Points on a hilly landscape, in no order, each with its height.
A ball rolls from a point to the lowest of its 2 nearest points, and stops where none of them is lower. Distance is the straight distance between rows; heights are no part of it.
z_466 height 419: [-27.8   3.3  -3.9   6.4  -5.4 -12.7 -24.0  16.7  -2.2  16.6 -30.6   2.8
  -9.3  38.2  -1.3  -8.5  -4.4   4.9  -1.0  10.3  16.4 -26.3 -19.4  -5.9]
z_562 height 291: [-20.7  -9.9 -10.2  10.6   6.7  17.4 -33.3  28.9 -14.7  20.6 -17.5 -10.8
  -0.6  62.2   0.9 -17.8  -7.8   7.1   8.4  31.8 -15.6   5.3 -32.8   9.6]
z_129 height 516: [-45.6  15.6 -11.6  -3.0 -24.3 -26.2 -17.1  13.9  11.1   5.2 -30.5 -10.7
  -3.4   5.7  23.1   2.2  11.2  -4.5  -9.4 -26.8  12.5 -51.4 -12.7 -10.0]
z_867 height 576: [-55.3 -18.1  27.9  -7.7  -7.3 -24.4  17.0   5.1 -12.7  -4.0 -40.0 -33.3
   4.9 -38.0  29.7  10.2 -14.5 -22.6 -11.2 -20.4  -3.3 -38.9  11.0  38.4]
z_523 height 603: [-37.1 -33.7  -6.2  -0.2  -5.4 -12.0  -4.6 -17.6   3.9 -20.7  -3.6 -17.9
   2.8  -3.6  26.5  -3.3   5.4 -37.9  12.3   3.0 -27.4  -4.1  22.3  15.1]
z_90 height 558: [ 14.0   3.3  42.3  10.9  24.3   8.0  60.7   2.7 -29.8  23.0  -4.0   2.6
   9.7 -42.2 -24.1  -1.2 -21.1  15.5 -10.2  -2.9 -10.3  10.3  -4.3  17.8]
z_968 height 559: [ 27.4  27.7   3.2  -4.8  19.3   4.1 -15.0   9.2 -11.4  17.4   4.1  15.7
  -3.3  22.1   0.0   1.6  22.3  18.8   1.3  -5.6 -10.0 -15.2   5.0   4.0]
z_942 height 180: [  4.6 -23.6 -29.0   4.1 -24.6  -0.3 -15.3   2.7  17.5  -8.9   0.5  18.9
 -17.4  -7.6 -51.5   2.7 -39.7  13.2  -7.7  27.6  43.0  41.3  -4.1 -29.0]
z_15 height 205: [ 43.1 -24.6   2.7   1.9   9.6   9.0   1.6  -1.2 -18.0  13.3  12.8   5.0
 -17.2 -21.5 -23.1  -2.0 -18.4   2.5  -5.0  30.5  15.9  43.6   6.4   2.6]
z_32 height 406: [ 30.3  14.1  20.8  -1.5  12.9 -14.9  13.8 -15.5  10.1  -4.5  13.6  21.2
   7.1 -14.6  -7.0  20.6  -2.2   4.0  -5.9  -6.1  15.2  -6.2   0.7 -17.1]
z_611 height 357: [  7.7  -4.2  54.6  -2.4  20.9 -31.5  23.6 -21.1  -9.0  -6.0 -13.4  11.9
  -2.7 -19.6   4.9  23.3 -23.4 -10.2  -0.7   3.8  21.3 -31.2  -6.0   1.4]
z_679 height 450: [ 16.4  34.0  14.6   3.9   3.6  -9.1  22.8 -12.0   3.7   5.3  12.8   2.9
  18.3 -11.5  -8.9   6.4   4.0  14.6  -2.6 -20.0   7.9 -19.2 -15.6 -13.0]
z_491 height 458: [-17.3 -18.0 -32.6 -12.3 -27.0   6.3 -28.6 -12.3  25.4 -45.7   2.8  10.8
  -1.4  21.3  11.0  -0.9  -9.5 -15.8  23.7  12.1  21.5  20.5  -9.3 -27.5]
z_940 height 509: [ -8.5  34.6   9.3   4.7  -0.4  15.1  35.3  11.8  -0.3   4.1   1.6 -15.3
  12.6 -17.0  -5.0  -3.1  25.4  23.7 -30.4 -55.3 -23.3 -28.3   6.4  15.2]
z_659 height 540: [ 23.0  31.0  19.6   5.5  17.7  39.9  57.8  12.7   1.6   6.4  20.9  -4.7
  16.8 -34.8 -18.4   3.2  23.7  33.4 -32.7 -40.2 -37.8  12.6  18.6  21.6]
z_628 height 269: [ 16.1  13.9 -28.9   4.1  -3.1  18.7 -32.9  15.1  -6.0  18.8   2.3   3.6
  -1.9  40.6  -5.2 -15.3  13.8  17.4   9.0  19.4  -0.7  17.9 -11.1  -5.0]
z_295 height 592: [ 75.0  29.5   2.2  -5.4  17.9   6.4  -5.0  -0.7  15.3  19.4  25.4  36.4
  -5.0 -10.6 -15.8  24.1   9.2  40.9 -23.7   1.9   7.6  22.0   4.5 -12.9]
z_310 height 415: [  3.0  -6.6  -8.9   9.5  21.6  -8.8 -32.3  23.7 -16.7  32.7 -29.0  28.4
 -27.2  29.4 -20.4  -2.7   1.2   9.6 -11.0  15.8   8.0  -5.4  16.4   4.8]
z_893 height 573: [ 49.4  27.0  -6.3   5.6  14.0   3.4  15.8  -0.8  22.0  17.9  26.4  24.2
   7.8 -23.9 -23.2  19.4  10.3  30.4 -27.0 -15.1  -3.3  18.8  10.6 -14.3]
z_535 height 634: [-16.9   4.6  18.4   5.1  10.3  -1.2  21.8   2.5 -16.2  11.3  -6.8 -16.9
   3.8  -7.8  -2.2  -7.2  -1.0  -3.6   0.7  -7.9 -11.7 -16.3  -0.8  20.1]
z_533 height 532: [ 28.5   9.3  35.3   9.5  28.9  16.1  31.8   7.6 -46.7  35.8  -3.0  -5.7
  -0.6 -14.6 -21.4  -5.7 -17.6  21.1   2.0  16.3  -9.6  11.4  -9.6  20.1]
z_210 height 168: [ 59.7  -8.3  17.6   5.1   9.3  14.4   4.2  -2.7 -35.0  30.0   7.2   2.5
 -17.2 -17.7 -27.6  -3.5 -30.1  25.3  -2.7  39.3  20.8  43.5 -12.7  -0.3]
z_865 height 206: [ 15.9 -21.6  -6.5 -16.5  -8.3  -2.2 -10.0 -27.2  14.0 -41.3  23.0   2.2
   0.7 -14.6  18.1   5.9  -0.4 -31.7  21.2   8.6   7.5  19.6  14.2 -12.1]
z_393 height 303: [-29.5 -20.4 -18.7  14.2  -9.0   1.4   1.5   4.9   7.8  -1.2  -1.5 -12.6
   1.3   5.4  -6.2 -13.1  -4.8 -18.7   1.2  10.4  -6.1  15.1   0.1  -2.8]
z_46 height 389: [ 19.0 -20.1   7.2  -6.2  14.4 -15.6 -26.7  -3.3  -4.6 -10.4 -13.6  36.3
 -24.7   8.5 -14.0  14.2 -12.3  -7.8  -0.6  23.1  27.4   1.9  19.3 -12.3]
z_514 height 588: [-23.8 -23.8  19.2   6.3   7.1 -14.5  49.7  -5.3   9.4  -6.5  -2.8  -1.3
   6.6 -54.0  -1.0   5.3 -11.6 -25.3 -17.5 -24.6  -5.3  -3.2  25.4  11.8]
z_10 height 586: [ 52.6  34.6  -1.7   0.3  19.4  10.8 -11.6   8.1  -7.7  29.2  15.0  19.4
   0.7  10.9 -17.0   4.7  15.5  35.5  -7.2  -1.3  -1.3   3.4  -0.4  -4.2]
z_749 height 502: [-33.5  -1.0 -37.5  16.4 -33.9   7.0   5.1   1.9  32.1 -13.0  15.7 -19.1
  26.8  15.6  -3.6 -16.0  -5.0  -6.7   2.7  -3.2   5.1  11.6 -29.0 -28.8]
z_743 height 610: [ 26.2  -1.6  50.9  -4.2  40.0   0.5  38.3  -1.5  -6.3   6.4   4.9  14.7
  -5.8 -26.5   1.3  27.0  -3.7   3.2 -13.0   2.3 -15.2   1.6  19.5  19.3]
z_881 height 426: [  9.0 -28.3  -5.7 -13.9  -8.5  -5.5 -29.7  -4.8   1.0 -26.8  -5.2  23.7
 -24.7   8.9 -16.9   7.3 -25.2  -7.8  15.8  30.6  34.6  25.4   4.7 -14.5]
z_78 height 622: [-53.0 -29.1   9.3   8.9  -3.1 -33.8   2.5  19.9  -4.4  19.6 -52.3  -2.2
 -18.4 -19.6   0.0   2.9 -26.4 -19.9 -21.7  -1.2  25.2 -24.0   5.1  12.2]
z_663 height 305: [  7.7 -11.5 -34.6   1.6   0.0  15.3 -29.7  10.5  -2.3   9.2   9.0   0.0
  -9.2  19.1  -0.6 -14.2  18.2  -3.8   5.2  15.2 -16.7  31.1  13.3   0.8]
z_470 height 184: [ 36.3 -10.8 -10.7 -29.2 -14.6  14.0 -19.3 -29.1   7.7 -35.2  31.5  -7.3
   1.3  -1.7  32.2  -5.5   9.4 -19.3  30.4  13.8   4.1  33.0  -1.1  -2.0]
z_121 height 476: [-46.2  14.1  -3.6   3.8 -13.2 -17.7 -16.2  28.7  -2.9  25.6 -41.3 -15.0
  -6.5  19.1   7.9  -4.9   0.8   9.5 -13.7 -10.7   9.8 -42.8 -23.1   3.3]
z_996 height 517: [  8.3  22.7  14.5  -8.0  17.9 -15.6 -18.7  11.2  -7.1  16.3 -15.8  19.2
 -10.6  23.0   8.5   7.9  19.1  14.8  -6.4 -14.7  -0.4 -44.2   4.4   3.9]
z_537 height 412: [ -3.0 -16.5  38.2  -3.9  27.0 -26.4   7.3  -4.1 -10.5   3.2 -21.8  12.8
 -13.2  -9.2   8.5  16.2 -12.0 -14.7  -6.2   3.3   4.1 -28.2  17.4  18.2]
z_127 height 241: [  9.0  -5.2  16.8  -8.5  -2.0 -10.3   4.0 -29.7   4.6 -30.7  12.1  -1.1
   9.1  -9.1  10.6   5.6  -9.1 -26.2  22.8  12.0  15.2  -1.7  -3.2 -10.1]
z_797 height 530: [-10.1 -11.4 -38.3   5.1  -8.8 -11.9 -13.7  -2.9  26.8 -15.6  10.8  24.3
  -6.1  -5.5   6.6   3.4  21.5 -16.9 -10.9 -23.2  -5.7  -2.6  33.2 -21.8]
z_614 height 485: [  8.1   4.5 -16.9   6.3  -9.4 -26.9   2.7 -15.5  42.7 -15.6   7.1  36.6
   3.1 -21.4 -15.1  18.6   1.7   0.5 -20.0 -26.2  26.9 -10.2  16.1 -41.2]
z_870 height 402: [ -5.5  19.1 -31.9  15.4  -7.8  26.4   1.7  19.2  -3.2  24.9  15.8 -23.3
  13.1  18.2 -17.9 -24.7  13.3  16.4   1.3   2.0 -20.9  21.4 -13.1   2.0]
z_301 height 256: [  3.3 -32.8  -5.5   0.2 -20.6  -6.1   8.9 -19.9  12.4 -29.2  13.5   1.3
  -5.7 -30.4 -28.3   4.5 -34.2 -19.0   7.5  22.1  35.9  37.4  -0.3 -23.9]
z_840 height 473: [-19.5   4.5 -11.0  -0.9 -25.5  17.2   3.6 -16.8  14.8 -29.2  26.7 -36.9
  33.2  19.8  26.9 -15.9   2.5 -19.9  33.7   9.5 -12.4  13.6 -37.5  -9.2]
z_876 height 448: [ -1.3  21.9 -29.2   1.7 -27.6  32.9   4.3  -1.5  12.4  -5.3  37.8 -41.4
  34.5  19.7  13.3 -23.7  14.1   2.8  22.8   3.0 -22.4  28.1 -37.1  -6.5]
z_475 height 315: [-32.2 -21.8 -28.2   2.5  -7.1  -2.8 -44.4   7.8   8.3  -4.1 -23.3  10.6
 -12.9  45.4  13.8  -8.0   8.7 -11.2   7.9  14.0  -8.1  -0.5   1.5  -5.5]
z_413 height 224: [-23.9  19.2 -18.8  -5.3 -14.5  -3.1 -14.9  -5.5   9.1  -9.4   2.5  -6.8
   7.5  20.2  28.6  -9.1  29.3  -5.5  11.5 -22.6 -19.6 -30.6  -1.8  -5.3]
z_568 height 658: [ 46.6  14.5  15.5  -7.7  34.4  32.4  23.4  16.3 -10.1  18.0  30.1   0.8
  -2.5 -17.6  -5.4   8.2  24.1  21.3 -15.4  -9.2 -37.5  24.9  25.2  26.7]
z_370 height 471: [ 11.4  -0.1   9.0  13.8  33.4   7.8 -12.6  28.1 -42.0  48.7 -23.9  12.1
 -23.4  24.0 -23.8 -10.2  -3.2  19.7  -4.7  23.8  -6.3   1.0   6.4  21.3]
z_920 height 642: [ -1.1  -8.5  20.6  -9.1  29.1  12.4   2.6   0.6 -23.8  -1.8   0.3 -17.6
  -0.7   1.6  20.0   2.4  20.0  -4.9   1.5  -6.3 -51.1 -10.8  33.1  49.9]
z_605 height 585: [ 27.5   7.0  48.3 -16.8  37.2  -1.5  15.6 -11.2   4.0  -9.8  14.6  11.0
  -3.8  -6.2  26.0  35.1  11.8  -4.1   1.4   0.3 -20.3 -17.8  24.0  19.1]
z_746 height 499: [-28.2   3.8   7.4  -3.2 -20.2  -3.3  17.1 -28.4   9.9 -30.5  17.6 -36.7
  27.5  -0.5  28.6  -9.6   2.8 -26.7  31.4  -1.6 -11.4 -13.7 -20.6  -2.0]
z_723 height 219: [  4.1  34.7 -26.9  12.2  -2.8  15.9 -27.4  23.3  -4.1  32.5  -8.2   3.5
   3.4  51.8 -14.8 -17.6  12.5  35.4   3.6  10.2   1.4  -5.9 -24.7  -8.4]
z_203 height 524: [-35.3  29.7   8.2   3.5 -18.0  11.7  31.4  18.5  -3.2  -1.6 -18.2 -34.3
  13.4 -34.3   8.8  -3.2  20.4  13.6 -36.4 -63.7 -13.6 -39.5   1.2  19.4]
z_911 height 353: [-26.2 -14.8  -7.0   7.8   2.1  -0.5 -44.0  28.5  -8.4  14.6 -37.0   9.6
 -14.6  67.7  -3.6 -10.3 -18.1   9.3   1.9  33.5  13.6 -12.9 -31.8  -2.7]
z_778 height 140: [ -0.3  32.7  -5.8  20.9  -0.5  21.9  -7.3  28.9 -20.8  45.2  -7.7 -13.2
   9.4  52.0 -23.1 -19.5 -10.1  41.8   3.2  21.8   1.8  -6.0 -48.6  -2.0]
z_887 height 264: [ 27.3  19.8 -38.8  -9.0 -24.4  21.6 -19.0 -10.2  17.1 -11.3  30.2  -5.3
  14.1  13.3  10.9 -14.2  16.9   8.3  18.4   2.2   5.4  28.4 -13.9 -17.9]
z_414 height 193: [  2.0  -1.5  -4.7  -4.3   2.7  20.9 -11.9  -2.9 -13.7  -1.1  15.7 -28.8
   7.3  18.3  16.8 -16.2  14.5  -8.8  24.7  19.7 -31.2  18.2  -8.5  18.2]
z_928 height 449: [ 16.9  10.9  13.1  -5.8   2.0 -28.5   2.8 -18.5  29.0 -18.2   3.5  36.3
   2.3  -9.6   0.2  25.8   2.1   0.4  -8.4 -18.6  27.5 -24.9   3.5 -30.0]
z_936 height 556: [-15.8 -32.5 -41.2  12.4   4.2 -10.7 -15.8  13.7  18.2   3.1  -1.5  31.1
 -22.0  -9.8  -6.5   3.9  16.7 -20.7 -26.5 -17.6 -12.5   7.2  53.4  -9.9]
z_122 height 429: [ 12.0  28.4 -41.9   6.7 -22.5  42.7   3.3  11.4   4.4  16.7  41.3 -40.7
  25.1  10.5  -4.4 -28.7  25.7  19.7   6.2  -4.2 -35.0  39.0 -20.0   1.9]
z_748 height 288: [ 30.3  33.8 -20.4  -9.3  -6.7  20.4  -8.5  -5.6   4.2  -1.6  33.5  -9.3
  18.5   9.4  12.3 -10.3  31.4   9.4  16.1 -13.5 -16.6   9.5  -3.2  -4.6]
z_770 height 214: [ 17.3 -13.4 -35.0  -7.7 -30.7   6.4 -18.0  -7.3  23.6 -21.3  15.4  12.0
  -8.7  -5.8 -27.7  -2.0 -19.8   5.8   3.3  17.3  36.1  42.2  -3.4 -28.8]
z_915 height 562: [-60.1 -13.2   0.9   0.7 -18.5 -22.1  12.9   7.1   4.3  -4.8 -24.9 -29.1
   1.6 -29.8  23.8   2.2  -1.0 -23.5 -13.7 -30.3  -6.6 -33.1  10.0  18.2]
z_112 height 231: [ -5.9 -27.6 -16.0   1.8 -19.5  -6.9  10.3 -21.4  22.1 -34.8  19.4  -4.0
   3.8 -27.6  -6.0   1.2 -12.1 -31.6   7.4   6.6  18.3  28.3  10.5 -22.0]
z_564 height 584: [-43.3 -27.9 -19.3   1.1 -12.9 -23.3 -11.7  -7.4  17.2 -16.7 -10.8   0.1
  -8.7  -6.7  22.4   1.5   7.5 -31.9  -3.8 -14.7 -10.1 -18.8  24.8  -2.9]
z_696 height 200: [ 14.4  10.2  28.3  10.8   8.0  -3.7   8.9  -7.6 -27.6  16.5  -7.5  -0.1
  -0.5   7.5 -16.1  -0.1 -23.5  11.5  13.0  26.4  22.4  -5.5 -26.1  -6.5]
z_692 height 467: [-16.0  -1.3   8.3  -3.9   6.9 -23.1  -8.1   5.2   1.9   4.2 -17.2   7.4
  -9.6   2.3  11.2   6.5   7.6  -8.5  -8.3 -15.0  -0.3 -36.7  13.8   6.1]
z_137 height 260: [-26.4 -42.3 -23.4  12.6 -10.5  -7.6   0.6  -4.0  17.5 -17.0   0.2   1.7
  -9.3 -16.8 -13.2  -5.1 -10.4 -33.9  -2.6  10.2   6.2  28.1  23.7 -11.9]
z_832 height 609: [-28.0 -11.0  19.4   0.2   5.5   0.0  35.5   1.5  -9.1  -4.7  -7.3 -20.7
   6.9 -32.3   7.5  -4.1   1.8 -14.2 -10.7 -26.0 -25.9 -14.8  20.5  31.6]
z_3 height 116: [  2.3   6.6 -11.0 -15.1 -11.1  12.3 -26.8 -16.1   3.0 -25.8   6.1  -6.9
   9.7  34.2  30.1  -8.2   6.9  -8.8  36.6  17.7   2.6   9.0 -20.9  -5.8]
z_931 height 527: [-24.8   5.7  24.2 -12.8  -4.3 -12.1  14.6 -21.8  -5.2 -21.8   2.2 -31.7
  16.9  -6.4  33.2   0.7   7.3 -19.1  19.0 -13.9 -20.6 -38.4  -2.6  20.9]
z_992 height 587: [-21.5  -8.2  44.9   9.6   6.8 -20.1  56.3  -2.5 -16.3  13.9 -25.3  -3.4
   4.9 -49.4 -10.7   2.0 -31.5  -5.4 -14.5 -12.6  13.4 -15.7  -9.2  12.0]
z_234 height 563: [-24.0   3.6  23.6   5.3   0.4 -20.8  43.9   0.7   2.7   8.2 -14.8  -4.7
   6.8 -42.7  -5.8   5.9  -8.8  -3.8 -22.3 -31.9   8.4 -23.9  -0.1   4.6]
z_828 height 444: [  5.3 -23.9 -19.0 -29.2 -17.1   6.9 -41.5 -10.3   8.3 -39.5   0.2  17.5
 -19.9  25.2   8.3   3.9 -16.3  -8.7  30.1  28.2  28.9  31.1  -4.8 -15.1]
z_761 height 329: [ 19.7 -13.4 -32.3 -15.2   2.9   8.9 -53.3  -0.3   1.2 -11.5  -0.1  23.2
 -18.9  28.9  17.6  -3.0  21.0  -8.2  13.2  13.7  -5.2  21.1  21.8  -3.0]
z_290 height 526: [  5.7  26.4  10.9   5.1  13.7  19.8  39.5  15.5  12.1   7.2  10.8   6.1
   3.6 -21.6  -9.9  11.9  30.1  27.3 -39.0 -48.4 -30.8 -11.1  26.4  13.1]
z_994 height 486: [ -0.5  42.6  14.3   3.2  -0.3   0.2  25.2   3.7  -5.3  12.7   4.8 -13.3
  13.8  -3.9  -8.8  -3.2  16.3  23.8 -11.5 -35.4  -7.6 -32.4 -14.2   4.5]
z_725 height 416: [ 18.4   7.6  15.4  -0.2  -6.3 -18.5  -3.0 -18.9  -0.3 -12.3  -6.6  24.0
  -2.6   1.4 -21.8  12.3 -24.8   8.4   8.5  13.5  45.9  -5.5 -18.0 -29.7]
z_934 height 477: [-37.2 -18.9 -43.0   5.7 -28.4  10.6 -23.6   3.3  31.2 -24.2   3.9  -5.6
  13.8  34.6  11.5 -11.6  -3.1 -14.7   9.1   5.7  -2.5  17.0 -21.0 -25.7]
z_56 height 234: [ 51.8 -10.8 -22.8 -27.4 -28.2  11.6 -23.1 -16.9  12.6 -19.4  24.9  10.1
 -15.7  -3.3  -6.9  -6.4 -11.3   8.8   9.7  18.0  32.3  47.0  -5.1 -10.0]
z_11 height 218: [  2.3  28.4  19.1  20.9   0.2  10.8  14.8   7.2 -29.0  34.7  -6.6 -15.9
  11.7  24.7 -21.7 -12.0 -24.4  32.7  10.6  23.6  14.4  -7.5 -48.6  -7.1]
z_586 height 247: [  1.8 -13.1 -11.1  16.3  -6.3  -7.6  -3.1   0.9   3.8   5.5  -7.3  15.5
  -8.8  -4.5 -39.8  -0.6 -23.7   5.3  -7.9  18.9  30.1  19.1  -3.1 -22.1]
z_442 height 359: [-26.5  -4.7 -33.4  21.2 -11.0  16.3  -5.4  23.3   8.4  16.6   1.9 -15.1
  10.6  30.7 -13.4 -18.8  -3.8   4.0  -3.3  12.1  -9.9  18.4 -21.8  -5.3]
z_683 height 349: [ 17.3  -9.2 -11.3 -15.2   8.4  -7.1 -41.9  -6.0   3.0 -19.6  -7.0  34.0
 -18.0  24.1  13.3   7.1   9.5  -8.1  13.8   9.8  13.2  -3.0  20.0 -10.2]
z_927 height 248: [ 44.4   8.3 -29.6 -17.6 -29.8  13.2  -7.4 -23.5  24.2 -24.8  36.7   2.3
   8.4 -11.4   4.5  -6.3   3.8   4.3  12.8   0.6  23.6  35.2  -9.0 -21.4]
z_506 height 341: [ -7.5 -11.3   9.1   8.8 -10.9 -22.7 -11.3  -6.5  -0.9  -7.5 -23.7  24.4
 -16.7   9.1 -36.8   9.5 -38.5   7.3   1.0  24.5  50.8  -3.3 -17.5 -28.0]
z_484 height 553: [ 37.5  39.0   9.4   5.3  15.8  18.6  48.3   0.3  23.6  12.1  33.5   8.5
  16.8 -37.5 -20.0  20.8  18.5  36.0 -32.2 -30.8 -22.6  15.3  10.3  -3.7]
z_767 height 155: [ 18.6  -3.7  -2.0 -20.8  -2.7  18.0 -24.4 -21.2  -9.1 -20.7  19.6 -19.6
   8.6  20.1  39.9 -10.6  15.2 -16.6  40.2  23.6 -20.1  21.3  -8.2  13.7]
z_904 height 637: [ 31.0   8.7  16.5  -0.4  30.3   8.8  19.4   8.4  -5.3  18.2  13.6  12.9
  -3.6 -15.4 -10.5  12.2  10.1  11.9 -13.4  -6.5 -16.9   8.1  19.3  10.3]
z_19 height 237: [ 39.1 -36.1  -3.1  -8.8 -13.7   5.2   3.3 -15.2  -0.1 -13.0  23.4   0.7
 -18.5 -32.2 -24.3  -2.4 -27.3  -7.7   0.1  28.5  29.3  55.6   2.4  -6.8]
z_482 height 318: [ 22.0  25.6   0.4  -7.5   8.1   7.0   7.3  -7.0   7.9  -7.6  30.6  -0.1
  12.9  -3.7  11.7   7.0  27.3   2.2   3.1 -23.6 -20.4  -8.5  11.1  -2.0]
z_141 height 565: [-48.9 -21.3 -17.3   1.9 -19.7 -37.1 -16.8   3.8  21.5  -8.2 -30.3   5.8
 -13.0 -11.7  18.7   9.3  -0.8 -27.1 -16.7 -22.0  17.8 -37.0  16.3 -11.5]
z_595 height 352: [  4.2   2.5   4.2  -4.1   7.5  -8.0  16.4  -9.2  16.7 -12.7  19.9   5.5
   5.9 -18.3  11.6  13.8  14.6 -13.9  -5.1 -23.4 -13.7 -11.6  22.8  -2.9]
z_941 height 274: [-26.9  -7.0 -17.8  -3.0  -3.4  -4.4 -33.4   2.8  -0.7  -2.0 -14.2  -0.3
  -7.0  32.2  24.7  -9.3  24.7  -9.0   9.5  -3.8 -26.4 -16.5  10.4   6.4]
z_912 height 659: [  4.7  -7.9  34.9  -2.8  35.1  18.8  16.2   7.5 -42.2  12.9  -9.2 -19.6
  -2.3  -2.8   4.5  -7.0   3.7   1.5   4.2   8.2 -41.6  -3.5  20.1  54.5]
z_681 height 243: [-17.7  -8.9  -9.3   6.6   3.6  28.1 -20.5  17.6 -17.4  13.4  -0.5 -30.6
   8.4  45.9   9.5 -20.0   2.1  -0.1  17.8  29.1 -34.9  18.2 -29.9  19.0]
z_871 height 595: [-44.1 -20.7  38.4  -1.0   8.2 -29.5  16.5  10.4 -23.0  16.0 -49.8 -14.7
  -7.4 -30.7  13.0   6.5 -29.6 -16.3 -11.4  -3.5  13.8 -32.2   4.1  33.1]
z_572 height 505: [ 40.1   8.4  27.0   6.7  38.7  21.1  -1.2  22.2 -56.5  47.4  -7.3   3.4
 -18.0  11.7 -17.3  -6.2  -7.2  28.0   2.6  28.8 -12.3  11.5  -1.2  25.0]
z_548 height 165: [-18.8  19.2 -14.6  -8.4 -12.8   8.1 -26.6  -7.8   6.5 -14.2  -3.4  -8.7
  13.7  47.9  33.2 -14.0  20.5  -0.2  31.3   0.3  -8.3 -18.5 -26.6  -8.1]
z_314 height 557: [  2.6  -3.5  36.1 -15.0  22.4 -12.3   9.0 -18.9 -10.2 -16.4   5.1 -13.0
   6.9  -5.3  31.3  13.9   5.9 -17.1  14.9  -1.7 -21.3 -29.6  14.9  28.5]
z_762 height 510: [  5.5  -0.2 -50.8   4.5 -23.0  -6.9 -15.7 -11.5  40.8 -22.2  18.8  32.7
   2.3 -10.2  -5.8   7.7  14.0  -4.9  -9.7 -23.9  15.5   7.0  24.3 -41.0]
z_228 height 360: [-24.4 -25.7 -25.9   8.6   6.2 -12.8 -46.4  21.7  -0.8  15.3 -35.9  26.1
 -30.4  37.6  -8.2  -6.2   4.8  -5.6 -10.3  15.4   3.2  -3.0  21.0  -1.9]
z_803 height 544: [-50.8   0.4  -1.7  -1.2 -17.4 -32.6  -0.3  15.7  10.3   3.2 -33.7 -12.3
  -4.5 -28.9  17.5  12.9  -0.9 -15.0 -23.6 -36.3  15.3 -43.9   4.1   0.0]
z_328 height 295: [ 12.0  -5.1  47.8  -3.1   8.7 -15.9  19.7 -32.1 -17.1 -18.9   3.8  -5.9
   6.8 -16.2   6.2  11.1 -25.5 -20.5  24.6  22.0  20.7 -11.8 -16.3  -2.3]
z_250 height 572: [ -5.8  -0.9  54.9  10.0  15.1  -4.2  75.6   3.8 -18.9  16.2 -18.4   6.9
  12.2 -60.5 -18.4   0.3 -28.4  10.6 -22.2 -17.1  -5.0  -2.2  -4.5  18.5]
z_581 height 223: [ 32.2   2.0  16.6  10.9   2.6   9.6  -7.4   1.5 -32.7  22.4  -4.9   3.3
 -10.4  13.6 -27.6  -1.9 -32.4  25.0  10.5  43.7  27.2  20.3 -27.6  -8.9]
z_14 height 623: [-21.5 -25.7   3.7  -4.5  13.7   0.6  -6.1  -7.3 -16.4  -8.7  -3.9 -23.1
   2.1   1.4  24.2  -3.4  11.9 -21.5  12.4   3.2 -45.1  -2.1  27.8  37.4]
z_291 height 539: [-24.3  28.2  17.8  -1.0 -11.6 -15.6  40.1   9.8  12.5   2.0 -14.1 -10.1
  12.6 -43.8   2.2  15.4   5.9  11.8 -37.5 -59.8   6.3 -40.4  -7.4   1.6]

Call two points neighbours if one is among the 2 nearest of the other. Go from one point of each pair to the other, from neighbour to neighbour, staying as low as possible. Name the highest point that can't be avoided.
z_778 and z_112 => z_301
z_778 and z_696 => z_11
z_210 and z_696 => z_581

For each start below, name the point where the ball stops.
z_595 => z_942
z_934 => z_778
z_10 => z_3
z_234 => z_32
z_295 => z_32
